A landscape with many valleys, sampled at points; each row gives a point and its height.
From any point a ball rolls to the lowest of the 2 points nearest to it. It stops when none of these is lower. Distance is the straight distance between rows; heights are no part of it.
Dip h=420: [ 17  14 -19 -14 -49  23  16   7 -14 -17  11   1  12  -1   3 -15  -2  26
   8 -14  -8   8  -8   5  -1 -10   0   6  45  29  18]
dalan h=562: [-25  18  -1  79   3   1   7   7  17  15 -25  14  -7 -19  15   8  32 -18
 -41   4  30  17  -1 -13 -14  45  18  -4 -26   2 -16]
patof h=559: [  8   6  27 -30   0 -41   8 -23  10   0 -42   7  10  17   1   5 -24   5
   8 -34  -3  42  14   3  -9  10  13   8  27 -16   3]
Dabas h=247: [  8   6 -13  38 -18  28   8  15  21   9  21  -4  -2 -25   9 -12  32 -18
 -32   7   1  -5  -2  25   9   9  20 -11   4  24   4]
sev h=605: [ 22   1 -33 -10 -25  18  -1  26 -21 -11  60 -18   1 -16   2   2   0 -14
  22  16   0 -10  -3  26  19  -5 -52  -2 -14 -24   2]
Fiter h=485: [-26  25  22   3  35   3  11  -2 -28  18   9   8  19  17  20 -44 -33  15
   7   1  30 -29 -13  -2  -3 -36   4 -10 -31   7 -19]
nibor h=171: [ 17 -12 -46 -33 -41   7  -8  -7  22 -10  38  -3  12  29 -15 -13  -8  22
  26 -15 -13  22   6  30  26 -21  -4  17  49  12  21]
Pib h=552: [  2 -12 -15  16  -6 -13  -8  12  -7 -14 -51  11 -26  -1 -10  21   7  11
   4   4  -8   2  -5 -34 -20  18   1   7   7   7   3]
rebot h=311: [ 24 -28 -28 -31 -23   8 -15 -20  17  -3  40 -16 -20  12 -36   4  -7  22
  23   4 -28   8  10  17  12 -17  -9   4  40  19  28]
nekuf h=452: [ 17 -11 -32  -1  17  -8 -22  10 -21  -8 -13   9 -23  13 -16   1  23   0
  22  20 -15 -17  -3   0  25 -15 -15  -6 -16  -1   8]
kos h=218: [ -9 -15  17  -5   5  -2 -15 -28  24  48  33   4   2  -6 -10 -24 -21   7
  -1   6   0  13   3  32   4 -30  22 -40   5   7   5]
zomuf h=570: [ 11  17 -14 -31   8   2   7  -4 -36 -32   9  -8  10  13   9  -4 -11  -4
  26   0  12  -5  -5   0   6 -11 -36   8  13  -9   4]
niret h=466: [  8 -20  10 -37  37  13   0 -28  29 -30  17 -37  -6  20 -32  18  31  -2
 -17  21 -25 -35  15 -11  11 -22  21  28  24  38  13]
pob h=282: [-11   7  -4  28 -16  18  12  37   2 -10  -4   2  19 -17  16  -1  16  -4
 -25  13  16 -27 -21 -26 -17   6   1  12  -3  18 -12]
fotu h=451: [  3  18   5  -8  37   7  -6  -3 -25  23  25   1   9  17   7 -38 -11   0
   9   0   1 -30  -3  22  25 -35   3 -17 -45  -6  -5]
subul h=321: [ -1  28 -48  37  24  16   1  24 -32 -27  -7  14  -6   6   6 -28  35 -11
   8  16  31 -34 -16   4  22  -9 -15   5 -23   7  -4]
Mil h=180: [  5   1   4   4 -10   5  12  24   9  18  35  -1  19  -9  16 -15  -5 -17
  -6   5   3  -4  -7  36  15 -11 -15 -13  -9 -23  -2]
Petuf h=555: [ -8   6  52  34 -20   6  19  20  -7  19 -32   1 -17 -38   8  23  -7 -11
 -22  -8  13  16   8 -10 -24  49  10 -17 -28 -18 -16]
sil h=437: [  0 -34 -10 -17   8  16  -1  -1  42 -31  15 -20  16   8 -19  10  31   0
 -13  18 -21 -49  -6 -35  -4 -21  22  30  31  45  10]
zibab h=531: [  0  28   9  16  20   6  23   0  -7 -15 -32 -16 -16  -3   4   5  25  -1
  -9 -10  11   5  13  -8  -4  28  18  10   5  21   7]
tez h=377: [ 18 -32 -32  -1 -21   9 -21 -18  31  -4  32 -15 -31  -4 -47  14  19   8
   6  23 -10   8   0  16   9  -7  14  -5  44  34  27]
vif h=480: [  3   9  55 -27  -3   6  18 -21  -9  26   0 -15  -8 -13   2  -4 -21  11
 -10 -12 -23   6  14   5 -17  -3  36 -11   9  20  14]
Sutuk h=324: [ 21 -11 -39 -17 -28 -14 -47  12 -24  27   7  29 -14  16  -2   4  10  14
  20  -6 -42  12  -4   9  29  -4 -13 -22 -29 -24  21]
vipag h=488: [ 25  45   0 -23  12 -22  13   2 -43 -12 -48  17 -14  26  10  16   3   7
  14 -39 -12  25  25   2  18  34  -8  11 -23 -37   5]
velu h=487: [  4  22  36  -6  33  -6  25  23  23   3 -20  -9  30  34  22   1  13 -15
 -26 -19 -23 -15  26  17  31   3  22  21 -32 -26  -7]
Nobun h=322: [ 16  -3 -43 -25 -48  18  -2  -1 -16 -21  34   6  16   9   0 -11 -27  23
  26  -8   0   7 -14   1   3 -25 -28  11  42   1  16]
zunar h=578: [-15 -41  21   3  25 -38 -14  -3  30   7 -30  -6  -8   1 -19  31   0  -6
   3   7 -15 -10   9 -31 -19  18  -1   4 -10 -18  -7]
Pofo h=593: [  9  24 -13  -5 -34  -2  15  35 -31 -25  -7  26   8  -8  26   8  -8 -15
   5  -4  20  20 -15   3  10  31 -40   9 -20 -59 -21]
fisam h=557: [-25  26  29  53  -3  15  28  19 -16   9 -29  10  -6 -35  19   0  10  -8
 -30   1  37   8   8 -10 -19  42  20 -12 -36  -6 -26]
Rir h=582: [  3 -14  44 -16 -13 -20  -1  17 -18   7 -44  -2 -14  -1  -4  28 -18  22
   0 -17 -30  -2  19 -33 -24  17   3   3 -15 -11   1]
Pabi h=548: [ 24  29  10 -27  12 -20  17 -19  -6  -5 -43   3  -3  23   3   6   0   5
   1 -33 -13  27  22  14  11  13  19   5   5  -6   9]
dap h=303: [-10  17 -27  38  13  22  14  19  -3 -21  20  -2   6 -17  13 -17  29 -21
  -3  25  40 -24 -21  -2   1   2  -9  11   2  24  -9]
Fesu h=606: [-14 -51   6  -7 -32 -28 -23   6  18  10 -27  19   7 -16 -14   6 -17  19
   8   1 -21  -4 -21 -37 -32 -13  -2  -5  26   6   1]
lop h=533: [-29  13  27  29  35  -6  20 -35  20  -7 -10 -15  12 -10  11  13  -7 -32
 -21  -5  48  27   7  -8 -31  37   4  14  10  -9 -19]
Lago h=369: [-11   3 -18   1  25 -14  15  -6  54 -36   3  -8  40  26  26  -7  18 -27
 -14   4  18   2  -7   0  10 -13  13  39  32   5  -9]
mim h=635: [  6  28  31 -20 -26  15   3   8 -58  19  -1  21  -2  -5  25 -15 -34  24
   1 -18  -6  -2   0  -2   3  -7   4 -22 -39   0  -2]
Mele h=230: [ 22  12 -15  -4 -28  24  22  28  22   0  59 -22  12 -13   6  -1  10 -20
  -9  -6 -12   5   8  54  35   6 -22  -1  -6 -27   5]
kima h=280: [  1 -39   7  -7  -2  -5 -30 -20  14  42  39 -10 -19 -16 -30  -4 -25  12
  13  16  -9   1  -4  17   1 -21   2 -40   0  15  14]
Taras h=434: [ -5   8  29 -43  11   2   7 -29 -35   5  25  -3  17   4   9 -28 -56  13
  25 -10  17  13  -2   9  -5 -32 -13 -11   8 -10  -4]
Nis h=116: [ -6  -9  -3  -3  -7  -7 -12 -31  45  35  27   9  27   9   7 -30 -12   2
  -7  -6   3  23  -8  33   9 -27  33 -20  35  10   6]
loder h=413: [  8 -17  34 -48   0   3  -4 -13 -18  22  43 -26 -14 -11 -21   1 -34  12
  10  -3 -28  -8  19  13   2 -25 -13 -18  -8   0  12]
bona h=337: [  3  36 -29  22  26   9   2  14 -64 -16  -9  20 -24  -2  10 -32  23  -3
  19   4  23 -25  -4  11  26   1 -25  -8 -43 -13 -12]
Fetor h=560: [-19  13 -32  30 -12 -13  -2   1  -2  -8 -40  40  10   7  12 -19  -6  14
   9  -1  45  24 -30 -18 -17  -4   6   4  25  14 -13]
mut h=489: [ 27 -14  16 -34  14   5   2  -2  30 -15  10 -31  -6   5 -23  19  33  -8
 -26  12 -42 -26  22   7  14  -2  18  12  10  17  17]
dotak h=541: [ 15  18 -10   8  -4  -2  16  24 -13 -21 -49   4 -19   2   0  22  32   1
   0  -8 -12   2   6 -12   4  25  -1  16   0  10   8]
baz h=567: [  8 -21  10 -13  -3 -18  -4   6  16   2 -31  -5 -20  -2 -17  30  12  13
   1  -8 -32 -13  10 -24 -10  11   7   5   1   5   8]
sipo h=592: [ -8   0  28 -18  -3  -7   6  14 -55  -1 -43   6  -9   9   0  11 -34  37
  16 -10 -12  -8   8 -43 -20   4  -7   1 -25  -7 -15]
lol h=403: [  6  -3   4 -32 -10  17  -7 -15 -45  11  48  -4  -2  -6   0 -17 -50  16
  31   4   4   0  -4  11   2 -23 -36 -21 -20 -18   0]
Zul h=569: [-11 -14  21  44  34   0 -10 -39  33  17  -7 -11 -30 -18 -13  31  38 -37
 -39  -5  -1  25  13   2  -8  34  28 -14 -16  13  -3]
zuvam h=611: [  8  15  33 -37   0   4  -1  -1 -70  10  -8   6 -25  -1   5   1 -27  20
  15 -16 -27  -8  11 -18   0  -3 -11 -15 -46  -7   5]
suke h=553: [-22  -8  56  18  11 -11   8   0  -1  10 -36 -12 -13 -19  -8  30 -25  -1
 -12  -2   7   9  24 -31 -37  42  10  -1 -18 -22 -18]
Nebu h=598: [ 17  16 -16  -9 -22  17  13  26 -29 -22  23  -4  -6 -20  10   5   3 -24
   7   9  15  -4 -11  12  10  22 -50   2 -23 -36 -10]
takal h=581: [ -4   1 -21 -13  22  17   8  -8  -7 -24  38 -26   8  14 -10 -16  -7 -10
  23  21  23 -26 -15   6   6 -25 -25   6  20  11  -1]
raz h=539: [ -1   1 -39  21   4  -2 -13   4  39  -6 -13  20  11  27   7 -26  38   0
 -14  10  -2 -14 -12   5  30 -22  37   5   8  32   8]
tono h=614: [-32 -31  36  -6  -4   0 -12 -27  10  15  10  -4  12 -23  -2  -1 -31   8
  -4   1   7  -2 -14 -24 -43 -13  14  -5  31  32   0]
rodof h=597: [-21 -29   8  -2  15  -9 -13 -42  18   0  -8   5   6  10 -16  -6 -12  10
  -2  -5   5   3 -15 -30 -33 -18  27   4  38  42   2]
fum h=468: [ -1 -11 -48  17 -21  13  -4   8  27 -20   8  10  11  12   0 -18  22   3
  -4  15   2 -23 -29 -20   6 -22  20  19  38  46  12]
Figi h=494: [  6   7 -14   4 -57   9  16  20  -1 -16 -23  22   3 -13  11  -4   0  14
  -7  -6  10  14 -20 -15 -16   7   9   5  32  19   5]
sume h=181: [ -2  -1  23  12 -28  35  16  27  24  14  36 -25   9 -38   7   1  22 -11
 -36  11 -15 -25   0  10  -8   4  17  -7   3  29   4]
nasur h=564: [ -4  -4   1  56  -2   4  -6  -2  27  13 -16   8 -23 -29   2  16  40 -22
 -34   5   5  23  -1   3  -9  40  23 -16  -4  13   0]
savag h=549: [ -2  27 -40  13  15 -15  -1  29 -10 -24 -44  21  16  38  14  -6  14  10
  17  -6   9 -13  -3 -16  16  -6 -19  29 -15 -21 -12]
Vov h=561: [  4  32 -20 -10  23  -5  22  16 -27 -40  -9   4  28  24  26 -10  -2  -7
  18  -2  26 -13  -8  -8  12  -2 -42  22  -9 -29 -10]
bufa h=283: [ 18  17 -18 -10 -46  30  19  12   1  16  78 -21   7  -2   7 -10  -3  11
   9 -10   0  27  18  59  31  -1 -29   1   3 -18  12]
Beri h=580: [-28 -27 -17  20   2 -17 -14 -28  24  -6 -22  26  14   8  -2 -13 -16   7
   7  -2  29  20 -24 -30 -27  -7  14   4  39  24  -8]
fite h=584: [-28  -6  -5  15  16 -12  -7 -52  19  -3   2  10   8  -6   1 -13 -15 -17
   5   6  50  36 -22   0 -27  -2   4  -6  42  11  -7]
zono h=474: [  2 -20 -33  18  43 -12 -29 -16  10 -22 -14   0 -32  14 -27   9  38 -15
  13  32   4 -13  -9 -13  12  -1  -6   3   4  14   1]
novuk h=281: [ 21  34 -18   0 -27   5   5  41 -22   8  -9  26  20   6  31 -13  23  -2
  -3 -19 -27  -1  -1  18  39   6  -3   3 -43 -30   3]
Nalo h=641: [  5 -32 -10 -21 -33  -9 -21  -7   5   3  -6  15   3   2 -10  -6 -24  29
  20  -6 -25  -6 -14 -23 -17 -23   5  -5  40  15  14]
tal h=350: [ 20   5 -30 -14 -39   9 -15   4  -8  28  60   4   4   3  -2 -13  -5  15
  20 -13 -18  31  13  48  35  -6 -18 -14  -8 -24  14]
fameb h=542: [-35  -5   0  48  28  13  -5 -36  28 -26 -13 -23   5   7  -1  30  22 -22
 -29   1  23   2  20 -61 -47  17  10  45  -1  22 -19]
Mes h=523: [-21  10  29   5  10  -4  14 -18 -20   7   0   0   1 -17  12  -6 -34 -14
  12   2  39  18  -8   8 -18  10 -14 -24  -3 -16 -20]
seki h=547: [ 24   4 -46 -13 -25  -1  -8  23 -34 -39 -11  11 -19   4   2  13  26  -6
  23   3  -5   2 -14  -4  14  12 -40  16   4 -16  11]
nefez h=546: [-39 -22  31  46  39   6 -13 -22  31   9  -2 -23  12   0  -8  30  13 -15
 -30   3   9 -18  20 -53 -41  13  15  26 -27   8 -20]
Ruf h=573: [  2 -26  30   5  27 -11 -15 -50  33  13  -1 -18 -26 -14 -22  29  22 -21
 -31   3 -12  25  13   7 -18  22  36  -9  15  26  13]
mibo h=568: [  0 -17  18 -14  -5 -37 -18 -25  -5  19 -35  17 -17  -4  -5   8 -31   9
  16 -17  -1  41  -4   1 -22   9  -8 -23  13 -24   4]
pivo h=478: [  6   7  41   6  25 -18   9  26   6  23 -21  -1   6   6  11   7  -1 -22
 -14 -14 -27 -13  19  17  30  15   4   0 -58 -46  -8]
Nom h=376: [ 13 -21  21 -54  11  13   4 -23  13  13  62 -49 -16   2 -34   5 -18  15
  12   7 -29  -9  29  29   2 -25  -8  -5  18  14  17]
ref h=204: [ 13  12 -11  23 -35  -8 -12  27  -9  29 -14  34  -1  -8  18 -14   8   0
 -11  -6 -13  10  -8  25  22   6  11 -27 -34 -19   3]
ziben h=513: [-14  20 -16  38   9 -17  -3  10 -28  -6 -44  29 -14  12   1  -9   3  14
  13   3  33   5  -8 -11   0  12  -5  -7 -26  -9 -10]
bor h=315: [ 30  -4 -20 -20  -2   0 -18  -6  12  19  16  -4 -13  18 -10  -4  24   8
  -3  -6 -29   5  15  33  37 -17  19 -13   0   4  19]
Vemak h=798: [ 16  -4 -33 -26 -62  15 -24   3 -21  23  42  19   4  15  -2  -5 -21  53
  25 -11 -39  11  -1   0  15 -20 -11  -8  11  13  24]
zabup h=525: [-11 -22 -27  18  10 -34 -21  28   0 -10 -39  20 -10   5  -1  23   4 -11
  23  26   1  -7 -17 -22  -3   9 -40   3 -18 -47 -15]
mazik h=676: [ 14 -10   2 -44 -21  -6  -5 -25 -17  -4  -7   1 -14   2 -16   6 -23  27
  18 -19 -23  12   0  -7 -17 -12   5  -3  40  23  18]
vosem h=585: [-10  11 -12  10 -22 -17  13  32  -8 -22 -49  20   8   4  16  12  -8   8
  15   1  19   2 -11 -27 -13  21 -30  20  -3 -34 -18]
koli h=432: [ 32  13 -48 -17 -24  13 -18  13  -2  11  40   4   9  22   2 -11  29  16
   3 -10 -32   5  12  43  47 -13  -9   1  -8 -10  18]
zate h=586: [-22 -40  24  12  -1 -30 -30   5   8  30 -40  17 -10 -17 -13  19 -17  10
  -5   3 -16  -5   0 -36 -33   6  10 -17 -11 -10 -13]
viv h=511: [  6  -4  34 -16  19  -7  -7 -30  -9  29  15 -21 -31 -23 -18   4 -26 -15
   4   1   8  18  12  24  -9  -1   4 -30  -5  -1   3]
vodam h=331: [ -4 -51 -18  12  -6   0 -36   0  40  33  49  -5 -10 -16 -32   2  -2  -1
  -1  24  -6 -16 -14  16  10 -19  -1 -28   5  -1  10]
Ketu h=530: [  7  12 -30   3 -41 -13  -4  19  -7  -5 -37  39  19   7  18 -10  -7  16
  10 -12   6  25 -24  -5   1  -4  -2   3  22  -5   1]
samu h=473: [ 35  -7  -7 -33  10   4  -9  13  -8 -17   0 -22 -28   6 -25  23  32  -5
   0   3 -51 -23  17   6  23   3  -8   2 -15   9  19]
sabi h=396: [-17  20 -13   0  19   6  17   2  27 -25  -1  -5  52  34  23 -26  14  -1
 -12  -4  11 -22  -9  -6   4 -26  28  44  21  26  -6]
luzus h=596: [ -7 -21 -43  -3   5  14 -19   2   9  -3  58 -12  10   8 -20 -20   0  11
  32  26  14 -30 -13  10  22 -45 -26   0  15  12   4]
Sepap h=287: [ -3   0 -31  47  -4  34   0 -17  23  -5  41 -12 -14 -24 -13 -10  40 -23
 -21  21  24  -1   0  26   5   5  26  -5  23  39  10]
nisig h=342: [ -8 -24 -11  10 -14  -3  13   4  72 -20  18  -7  45  -5  16   7  19 -31
 -33   0  -6   3 -16   5   3  -3  15  26  36   4  -4]
Zoze h=566: [ 13   0 -18 -14 -33  13  10  32 -49 -34 -17   0 -18 -13   6  19  10  13
  12  12 -13 -20 -10 -31 -14  12 -32   9   1   7  -2]
Zuga h=339: [ 18  33   2  -2  -6  13  23  35  -7  -1 -10   2  20   5  24 -16  20  -2
 -19 -18 -22 -15   8  16  20   0  11  11 -14  -1   7]
Kivu h=469: [ 21  24  21 -16  27  -8   7  21 -31   1  -5  -9 -10   9   8   8  13 -19
   1 -14 -24 -20  21  14  26  15 -14   7 -54 -35   1]
moga h=576: [ -2 -16  -4  -6   0 -28  -5 -28  13 -17  -8   5  -4 -13  -8   3 -17 -22
  17   1  34  38 -19   8 -19  10 -16  -9  41  -7  -1]
fur h=528: [-38  20  44   9  32  -9  20  -2  -2   8   0   1  26  -7  27 -17 -39 -19
  -3  -4  53  11  -5   2 -15  13  -7  -1 -21 -44 -35]
lila h=613: [  6 -15 -33 -10 -11  12  -8   2  13   2  77 -19  10   7  -8 -19  -8  -1
  25  18  10  -6   1  38  29 -32 -39  -1   2 -19  -1]
Vesi h=540: [-33   8   0  66  36  -7  -4 -28  41  -9 -24 -16  13  19   7  26  19 -24
 -30 -11  25  21  26 -35 -29  36  20  33 -10  -8 -16]
rilip h=399: [ 16  15  -2 -13  27  11  -8 -20 -18  14   8  -1  -9  22  -7 -20   9  10
   6  -8 -15 -11  15  28  28 -22  21 -17 -14  22  13]
komal h=409: [ 20 -28  -6 -22  -8 -14 -32  17 -15  16  -7   7 -22  -2 -11  21   7   8
  16  10 -49 -16   1  -4  14  -8 -17 -13 -25 -20   9]
sidu h=579: [ -6   2 -11   5 -21  10   9  41 -46 -37 -40   4 -11  -4   4  24  -7  15
  19  19  12 -20  -7 -41 -22  17 -39  15 -20 -20 -24]
segek h=295: [  3 -10  -6  -4 -32 -10  10   5  56   1   2   7  38  -3  18 -14   2  -8
 -18 -15  -5  19  -9  18   0  -5  21  10  47   4   5]
Ligif h=352: [  4  13  -4   7  38  -2 -13   9 -53   5  -2   9 -20   1   3 -18   1  -8
  24  14  15 -23  -4   6  21  -8 -27 -16 -63 -29 -13]
Giduf h=123: [ 23  -2 -28 -11  -4 -21 -31  10   3  20 -24  28  -9  32  -2  -8  19  13
   7  -9 -36   0  -6  14  27 -19  22 -18 -17  -2  16]
rilu h=608: [ -3   5  -5  11  20 -12 -11 -52  21  16 -15  19  -3  15  -2 -18   5   8
 -10 -12  18  39 -10  12  -3 -10  48 -10  34  35   2]
gakiv h=373: [ -3 -45 -31  18  -7  -5 -23   6  48  -4  23   0   6 -18 -19   6  15 -15
  -3  23  -8 -16 -16  -2   2 -11  -1  -4  22  11   4]
Kisad h=524: [  2  -3  24  12  16   5  12  -6   2   0  -7 -25 -24 -24 -13  15  16 -16
 -16   9  -1  -3   5  -6 -15  22  13  -4  -2  19   1]
fes h=414: [  7 -23  33 -20   9  -9  13  -8  49  14  38 -20   9 -15  -9  11 -18 -42
 -18  -1 -20  24  11  48  10   3  -6 -11  18 -41   1]
piti h=583: [  6  11  -8   8   7  -4  -6 -21  36   4 -15   2   0  14   3 -12  35   4
 -22 -10  -4  18  10  21  28  -6  51  -1  18  26   6]
geg h=496: [  2  38  23  -3  13 -17  33  12  21 -11 -46  -3  38  33  23   6   5   4
 -24 -33 -11   5  28   1   5  14  23  37  -3 -20  -9]
Riso h=642: [ -3  11  41 -19 -38  16  15  10 -29  20  -4  13  16 -18  23 -13 -40  16
 -10 -12  14   9  -5  -1 -23   3  10 -16  -9 -11 -16]
Dired h=506: [  5  30  35 -26  -6  -5  45  17  -6 -18 -33  -6  26   9  25  10 -15   8
  -6 -27  -1   3  12 -13 -17  20   0  35  11 -15  -4]
Muni h=438: [  5 -14 -51  17 -42  21  -3  -2  24 -17  28   0  -9  -6 -22  -6   8   4
  14  17   9   2 -17   6   1  -9   9   6  55  43  19]
paz h=244: [-10 -14  14  25 -23  12   8  29  41   5   5   1  23 -22  15   8  27 -16
 -46   7 -16 -24  -7 -23  -8   7  24  13   1  25   0]
Kib h=538: [-20   9  28 -14 -17  22   7  15 -52 -12  -5  14   9 -10  15  -6 -50  21
  10  10  39 -18 -16 -33 -24  -7 -25 -15 -27  -8 -38]
fem h=313: [  3   2  -7   3  15  22   3 -23  23  -5  41 -26 -14 -19 -20  -3  19 -21
  -6  18  10  11   5  37   8  -2   5  -2  26  21   6]
Ledi h=402: [  8 -34  32 -37  14  -4  -4 -17  36  12  43 -36  -5 -13 -31  19 -13 -20
 -10  12 -23  -2  15  37   7  -8  -4  -7  11 -15  11]
Fetiz h=479: [ 11  41   7 -12  18  -3  16  17 -49 -17 -32   4 -10  12  13   1   5   5
  11 -18  -4  -6  18  -8  17  18 -21  16 -43 -27  -1]
Nor h=550: [-35  -4  45  19  42  -6   0 -21   5   9 -11 -18   1 -13  -6  21 -18  -6
  -7   6  17 -10   8 -39 -37  16   5   7 -17   6 -16]
tipe h=126: [  2   6   4  27 -21  15  -6  23  -7  40  31  14   0 -32  12 -20   0  -9
  -6   6  13   4  -7  37  17  -1  -1 -44 -31 -20  -3]
Nubod h=500: [ 14 -13  29 -26   4  -7  -2 -35  18  16   4 -14 -15 -11 -17   6  -4   0
  -8  -6 -13  24  11  21  -7   4  19 -16  28  14  15]
Tem h=532: [-35  29  55  20  47   7  26 -21  -1  12   7 -14   1 -10  17  -4 -22 -28
 -18  -3  47   8  15   5 -21  21  13   1 -17 -15 -20]
fudu h=504: [-27  20 -19  52  25   0  -4  10 -31  -7 -62  25 -11  17  -4   0  -6  35
   5  10  27  -5  -1 -44 -18   9  14   6 -15  15 -13]
Nimov h=589: [  9  12  -4  -1 -18 -17  28  34   4 -35 -31   8  11  -2  23  27  -3 -30
  -2 -10  10  12  -7   0   0  39 -46  19   2 -58 -10]
volus h=724: [ 16  -3   2 -47 -40  16  -6  -3 -32   6  26   1   7  11  -4   1 -29  39
  22 -22 -37   1   5  -5  -1 -20 -11  -3  14  10  19]
Popo h=520: [-26  -6 -13  44  26 -31 -15   6  -6  -3 -50  12 -19   2  -9  14   0  -2
  19  17  28   6  -5 -24 -15  23 -20   1 -14 -34 -23]
rovir h=517: [-17   6  13  -3   0  19  -3  20 -52   4  12  11  11   2  14 -21 -33  25
  10  15  18 -34 -22 -25  -8 -30 -13 -20 -33   6 -21]
Latag h=371: [ 13  15 -17 -12  14   6  -9  -2 -59   6  31  10 -15  -4   8 -22 -14  -2
  28   5   6  -1  -4  13  22 -11 -36 -20 -43 -21  -1]
gek h=536: [-37  12   3  47  16 -11  14 -11  51 -11 -15   2  34   6  23   9   1 -25
 -20  -8  37  27   4 -15 -19  31   6  29  10 -19 -24]
nar h=535: [  7   4 -37  -8  -1 -20 -11  28 -28 -32 -36  18  -8  15  10  14  20  -4
  28   5  -8 -11  -9 -17  14   6 -45  17 -23 -38   1]
putu h=404: [-12 -41 -27  18   9   5 -15   9  55 -15  18  -4  20   2 -11   4  36 -20
 -19  29  -8 -42 -19 -26   6 -22   6  18  10  29   7]
lika h=232: [  1   3  11 -21 -14   0  20 -22  50  10  21  -9  31   3  13  -9  -2  -8
 -24 -18  -8  25  11  42   4  -9  38   9  51   8   5]
geva h=495: [-28   8 -25  42  55  -3  -7 -21 -25 -15 -41  13 -24  24 -14  -4   4  18
  11   7  25  -6  -3 -37 -16   0  14   5  -5  37 -10]
Nuku h=340: [  5  -3  11 -23  16  22   4 -36  17   4  47 -35  -4  -2 -25  -5  -6   2
   1  12  -5  -5  12  22  -5 -24   9   2  29  34  12]
bila h=412: [ 29  13   1 -25  -6  15   1  23 -18  -3   7  -6  -4   3   1   1  22   6
  -3  -7 -41 -28  10   8  23 -12  -1   1 -27   4  14]
mevot h=518: [ -9  -4  32  -5  28  -3   9 -22  -7  -3  15 -19 -20 -26 -13   5 -14 -19
   6  15  24   2  -7   1 -20   4 -11 -14   0  -1  -7]
Tik h=628: [-22 -18  56  -9 -21 -12   9  -4   6  31  -9   7  21 -24   9  -5 -42   8
 -12 -10   2   6  -4 -15 -37  -1  15 -15   0   4 -16]
Seru h=484: [ -7 -19  -5  12  57 -17 -21 -29 -10  -5 -34  -1 -35  16 -33  13  13  16
   9  18  -3 -12   3 -23  -4  -2  11  -5  -5  31   5]
dof h=449: [  3  -4  49 -27  -5  20   9   2  -6  31  30 -31 -12 -25  -7  -3 -26   4
  -9   2 -21 -19  16   5 -13 -10  18 -23 -14  12   8]
vuro h=526: [ 14  33  26 -36 -11   5  25   2 -33  -3 -18   1  10  14  19  -3 -13  18
  -1 -32 -14  14  14  -1  -5   2  12  11   6   5   9]

Where does a ball stop that starts at each point below?
fite: Kivu
Popo: Giduf
dalan: sume
Kisad: sume
Nalo: sume
gek: sume
mut: Nis

Call two points neighbours if one is among the 2 nearest of the other. Go from one point of each pair to the other, from neighbour to neighbour, staying as low as possible. Name the highest point that can't be avoided.
nibor / Kivu: fite
nibor / Nis: raz
Nis / tipe: mut
tipe / bor: koli
